Each scene shows the same named points in several views. A view is turned or mirrored, shifted and resized as a whole, has a little noise and may leave points out.

Scene 1
View 1
K_669: 11,9,5,6,4,13,3,17,13,15,4,-1,-22,2,2,-17,8,-4,-2,8,8
K_240: 14,13,4,7,12,17,2,24,18,10,8,-4,-31,10,-1,-19,8,-11,2,13,7
K_796: 6,0,5,0,-13,-3,6,-6,-5,29,-1,3,2,-22,-2,-16,11,12,-11,-7,7
K_736: 10,7,3,4,3,8,4,14,9,17,4,-2,-18,-3,1,-15,8,-2,-3,6,6
K_685: 14,6,7,6,3,-3,12,2,-1,23,10,-4,-15,-2,-19,-19,22,-14,-5,-3,7
K_388: 13,5,2,4,4,-2,10,6,0,20,8,-6,-15,-5,-14,-16,16,-12,-5,0,6
K_365: 6,0,-4,1,-6,-4,5,9,-1,21,-2,-4,-4,-22,5,-8,1,7,-6,0,3
K_810: 14,7,6,5,6,4,9,9,5,18,9,-4,-20,2,-14,-19,18,-14,-3,3,7
K_959: 11,0,-5,2,2,-17,16,4,-12,23,8,-13,-6,-18,-18,-10,13,-14,-6,-5,2
K_948: 7,2,-1,2,-3,-2,7,9,0,20,0,-4,-7,-17,1,-10,4,3,-6,1,4
K_371: 8,6,0,4,2,7,4,16,9,15,2,-3,-16,-6,3,-14,4,-1,-3,7,5
K_607: 10,5,-11,4,11,0,7,29,6,10,4,-14,-20,-9,1,-6,-5,-11,0,11,0
K_299: 12,7,9,4,1,8,6,5,7,20,5,1,-16,-1,-6,-20,16,-4,-5,2,8
K_832: 8,6,-1,3,1,8,1,17,11,15,1,-1,-15,-8,9,-12,0,3,-4,7,4
View 2
K_365: -1,-1,1,-1,6,-11,3,12,0,-5,0,2,4,1,-1,3,12,3,1,7,4
K_388: -3,1,5,-5,-1,-5,7,5,-6,12,4,2,6,5,-14,-9,-1,9,-19,8,20
K_371: -9,9,13,-3,4,-7,2,9,2,7,6,-3,12,2,0,-11,9,6,-9,5,11
K_240: -16,17,25,-3,2,-1,1,4,2,18,14,-8,21,4,1,-27,7,9,-22,3,19
K_299: -7,5,11,-8,2,-6,0,7,5,15,0,-1,9,0,-12,-9,-1,7,-17,6,16
K_959: 8,-8,-8,-1,-2,-6,14,6,-17,1,5,9,0,9,-16,1,-1,9,-14,9,19
K_810: -6,6,11,-6,-1,-2,6,5,-2,17,6,0,11,5,-13,-15,-2,10,-24,6,22
K_796: 1,-6,-3,-7,4,-13,-2,14,8,3,-13,5,-1,-4,-13,13,3,2,-3,8,6
K_832: -10,10,15,-2,6,-8,2,10,5,5,5,-4,13,1,3,-11,12,5,-6,4,7
K_669: -12,12,19,-5,4,-6,0,7,7,13,6,-5,15,1,-2,-16,6,7,-15,4,13
K_736: -9,8,14,-4,2,-7,2,8,3,9,5,-3,13,2,-3,-12,7,6,-13,5,12
K_685: -1,0,4,-8,-2,-3,6,5,-5,17,2,2,7,5,-21,-9,-7,10,-25,8,24
K_607: -6,8,12,4,3,-4,12,6,-12,-2,18,-1,14,9,8,-17,14,8,-8,5,13
View 3
K_371: 1,2,-16,3,8,2,-4,4,-6,-2,3,-1,-1,-8,1,-4,-11,4,-10,12,-2
K_832: 5,4,-14,2,8,3,-4,2,-6,-6,-1,1,-1,-8,-2,-3,-10,4,-9,13,-3
K_388: -11,0,-26,4,2,-4,0,10,-4,7,13,-4,-1,-7,13,-5,-10,11,-7,6,1
K_736: -2,-1,-19,4,7,2,-4,6,-5,-2,4,0,1,-8,3,-6,-11,3,-10,12,-1
K_796: 1,4,-25,6,-1,-30,-5,8,6,2,-7,-3,-13,-2,5,1,-5,16,-5,17,5
K_948: 3,8,-20,2,3,-10,-2,3,-3,1,0,-2,-8,-6,2,1,-6,13,-6,11,1
K_607: 5,12,-14,-1,9,16,2,-2,-15,2,12,-3,-1,-12,0,1,-7,9,-7,2,-5
K_365: 11,15,-17,1,3,-9,-1,-2,-4,-1,-1,-2,-11,-8,-2,6,-3,17,-5,10,-1
K_959: -7,12,-30,3,-3,-15,5,6,-6,15,17,-6,-10,-8,15,4,-3,22,-2,1,3
K_299: -8,-5,-24,6,5,-6,-4,11,-1,0,5,-1,1,-7,9,-8,-12,4,-10,14,1
K_810: -13,-4,-26,5,5,2,-1,12,-5,5,14,-2,3,-9,14,-9,-12,6,-10,8,-1
K_685: -17,-4,-31,5,1,-8,0,13,-3,9,15,-3,0,-8,17,-7,-10,9,-8,7,1
View 4
K_240: 0,-8,-1,-10,19,0,14,5,-14,-7,9,5,-3,3,4,-14,5,0,6,5,0
K_736: 0,-9,1,-2,9,1,8,3,-7,-8,4,1,-1,6,-1,-5,1,1,5,6,2
K_365: -4,-9,4,5,-7,3,1,3,3,-9,-3,-5,0,3,-5,6,-1,4,3,6,1
K_388: 1,-10,-8,7,5,1,6,6,-5,-4,4,4,-10,11,-4,-4,-2,-1,7,9,2
K_669: -2,-8,2,-5,14,1,8,2,-10,-8,5,1,-1,6,1,-7,2,0,5,5,1
K_810: 1,-10,-8,4,12,1,9,6,-9,-4,6,4,-9,12,-2,-8,-1,-1,8,7,2
K_959: 0,-11,-13,16,-7,3,3,11,2,-3,0,5,-13,10,-9,1,-2,3,7,11,0
K_299: -1,-9,-1,3,11,1,6,1,-8,-7,4,0,-5,13,-3,-3,-4,-4,6,6,4
K_685: 1,-10,-11,10,9,1,6,6,-7,-3,5,5,-12,16,-5,-4,-5,-3,9,8,4
K_832: -2,-8,6,-6,5,2,6,2,-5,-9,1,-1,2,1,0,-3,4,2,3,5,0
K_948: -2,-9,2,4,-2,3,3,3,0,-8,-2,-3,-1,5,-4,3,-1,3,4,7,1

In a view up to two points have been moved. Name them for each view, in the order of its rows, or write none.
view 1: none
view 2: none
view 3: K_365
view 4: none

Scene 2
View 1
K_768: -1,4,-4,0,-7,-1,-3,-6,-2,-2,-7,-1,3,-1,-1,-7,9,12,0,-7,-2
K_484: 3,4,2,-7,-3,5,-2,-12,-3,-7,-2,-2,1,-6,-3,-13,2,20,5,-9,0
K_86: 9,7,-4,0,-1,3,-8,8,-8,4,-7,5,-1,-3,-5,-12,14,10,-7,-2,-2
K_530: -2,-1,-13,6,-2,3,10,18,1,22,-11,11,-19,3,-11,-13,14,-5,-18,0,3
K_331: -4,3,-4,1,-9,-3,-2,-10,0,-4,-7,-2,4,-1,0,-3,9,11,1,-9,-3
K_536: -1,3,-9,5,-7,-3,0,7,-1,9,-11,6,-4,2,-5,-5,15,1,-9,-4,-2
K_477: 11,8,-1,-1,-3,2,-15,-1,-10,-6,-5,1,9,-5,-1,-9,14,19,0,-4,-5
K_345: 4,1,4,-11,3,12,4,-8,-3,0,0,1,-12,-9,-8,-23,-3,20,2,-7,7
K_666: 2,2,-4,-1,-2,4,2,3,-3,7,-7,5,-8,-2,-8,-14,8,7,-7,-3,2
K_816: 13,11,-2,1,-5,-2,-20,0,-12,-8,-6,0,14,-4,1,-6,16,20,1,-4,-8
K_134: 8,5,-4,-1,-1,5,-4,7,-6,6,-7,5,-4,-3,-7,-13,11,11,-7,-2,0
K_419: -7,-3,3,-10,-4,6,10,-22,5,-5,-1,-5,-7,-6,-4,-14,-7,17,9,-13,7
K_704: 3,5,-1,0,-7,-1,-8,-6,-4,-4,-6,-1,6,-2,0,-5,10,13,0,-7,-4
K_824: 0,3,-2,-3,-4,3,0,-6,-2,1,-5,1,-3,-5,-4,-11,6,12,0,-7,1
K_611: -4,-1,-4,-1,-5,3,9,-5,2,5,-6,1,-9,-2,-6,-10,2,8,-2,-7,4
View 2
K_768: -7,4,-4,-6,-4,-5,-6,6,0,9,-2,0,12,15,-4,-7,8,7,-8,-5,2
K_331: -4,10,-5,-1,-7,-3,-3,0,-1,8,-2,2,6,6,-15,-9,6,10,1,3,6
K_419: 5,18,5,-2,-23,15,3,-19,5,4,-10,-11,-2,16,-18,5,1,5,-21,-18,6
K_666: -14,-2,-6,-8,-5,-10,3,6,5,12,-5,-2,18,27,6,-9,9,6,-15,-9,-2
K_536: -19,-3,-13,-6,-1,-16,8,9,4,12,-5,5,20,21,2,-19,11,10,0,4,0
K_86: -13,-5,-3,-9,2,-12,-14,19,-3,11,2,2,21,19,8,-9,12,6,-10,-4,-2
K_824: -6,7,-2,-6,-8,-3,-4,1,1,9,-2,-2,11,16,-6,-4,7,7,-13,-8,2
K_816: -2,3,3,-5,6,-9,-35,24,-17,9,12,6,10,0,-4,-6,11,8,2,4,3
K_477: -3,2,3,-5,2,-7,-28,19,-12,9,9,4,12,7,-2,-3,12,8,-6,-2,0
K_484: 3,11,6,-5,-10,5,-17,1,-4,7,0,-5,5,10,-10,3,5,5,-14,-12,3
K_345: -1,6,8,-9,-16,7,-9,-3,4,6,-6,-12,10,25,1,8,3,1,-32,-25,-2
K_611: -10,5,-5,-5,-13,-1,10,-6,7,9,-9,-3,12,22,-5,-7,5,6,-14,-10,3
K_530: -33,-12,-18,-11,-2,-21,27,9,17,15,-12,2,31,39,18,-21,12,8,-12,-6,-5
View 3
K_345: -3,10,-5,7,-2,1,8,-9,7,-2,15,-3,-3,2,7,5,-10,-12,0,6,6
K_704: 1,12,1,3,2,4,-3,-2,3,7,11,-8,8,3,-7,-7,0,7,14,-1,6
K_816: -6,13,-2,-1,1,7,1,0,-2,16,16,-15,5,3,-13,-16,4,17,12,4,5
K_331: 4,12,5,6,2,3,-7,-2,6,5,9,-5,11,5,-6,-5,-2,5,17,-3,7
K_611: 9,12,2,7,2,0,-6,-5,8,-2,7,0,3,1,5,2,-10,-5,9,-5,3
K_768: 4,13,0,4,1,2,-4,-3,4,5,10,-5,3,1,-1,-4,-5,3,11,-3,3
K_134: 5,13,-5,-1,1,1,0,-4,1,8,10,-7,-6,-4,2,-7,-6,7,4,-2,-3
K_536: 17,15,0,1,3,0,-10,-1,3,7,3,-4,-1,-3,1,-7,-7,9,12,-11,-5
K_477: -3,13,-1,-1,2,5,-1,-1,-1,13,14,-14,5,2,-11,-13,3,15,12,2,4
K_530: 26,15,-4,-1,2,-4,-10,-3,4,4,0,2,-15,-9,13,-4,-15,5,4,-17,-16
K_824: 4,11,0,5,1,2,-2,-4,5,3,11,-4,3,2,0,-3,-6,0,9,-1,4
K_419: -1,10,5,15,1,1,0,-9,12,-8,13,1,12,8,3,9,-9,-16,9,4,14
View 4
K_134: 6,10,-4,3,4,-6,4,-8,3,-1,-7,-8,8,3,3,0,-9,-6,13,-4,-5
K_345: 2,3,-19,-1,5,-9,-12,-8,3,-10,-2,5,-5,-4,2,2,3,16,8,-11,10
K_536: 9,14,16,-1,11,-5,12,1,0,-1,-12,-9,8,6,5,1,-8,-13,26,-10,-4
K_824: 2,11,-1,0,7,-8,3,-2,-2,-6,-4,0,-4,-4,0,2,-3,2,12,-14,1
K_419: -2,7,-5,-6,11,-10,-8,4,-8,-15,-1,15,-19,-9,0,5,11,18,11,-26,15
K_331: 0,18,9,1,9,-7,12,5,-11,-3,-3,2,-11,-7,-1,3,-3,-4,12,-20,-5
K_704: -2,18,4,4,6,-7,13,4,-12,0,-2,3,-12,-11,-3,2,-5,-5,6,-19,-8
K_530: 16,6,16,-8,12,-5,0,-6,15,-5,-17,-16,24,22,9,-1,-8,-9,40,-1,6
K_484: -2,12,-9,3,5,-8,3,-2,-8,-5,0,6,-13,-11,-2,3,-1,5,2,-17,-2
K_768: 3,13,2,2,7,-7,7,-1,-3,-4,-6,-1,-2,-2,1,1,-5,-4,14,-14,-3
K_86: 7,12,-4,6,3,-6,8,-9,1,2,-8,-10,9,0,2,0,-12,-11,11,-4,-9
K_816: -1,21,-7,14,-1,-6,20,-5,-10,8,-2,-6,-5,-12,-4,1,-14,-15,-5,-8,-22
K_666: 8,8,2,-1,8,-6,2,-5,5,-5,-9,-6,6,5,3,1,-5,-3,20,-8,2

In a view up to two points have been moved. Name them for each view, in the order of its rows, or write none.
view 1: K_768
view 2: none
view 3: K_477
view 4: K_704
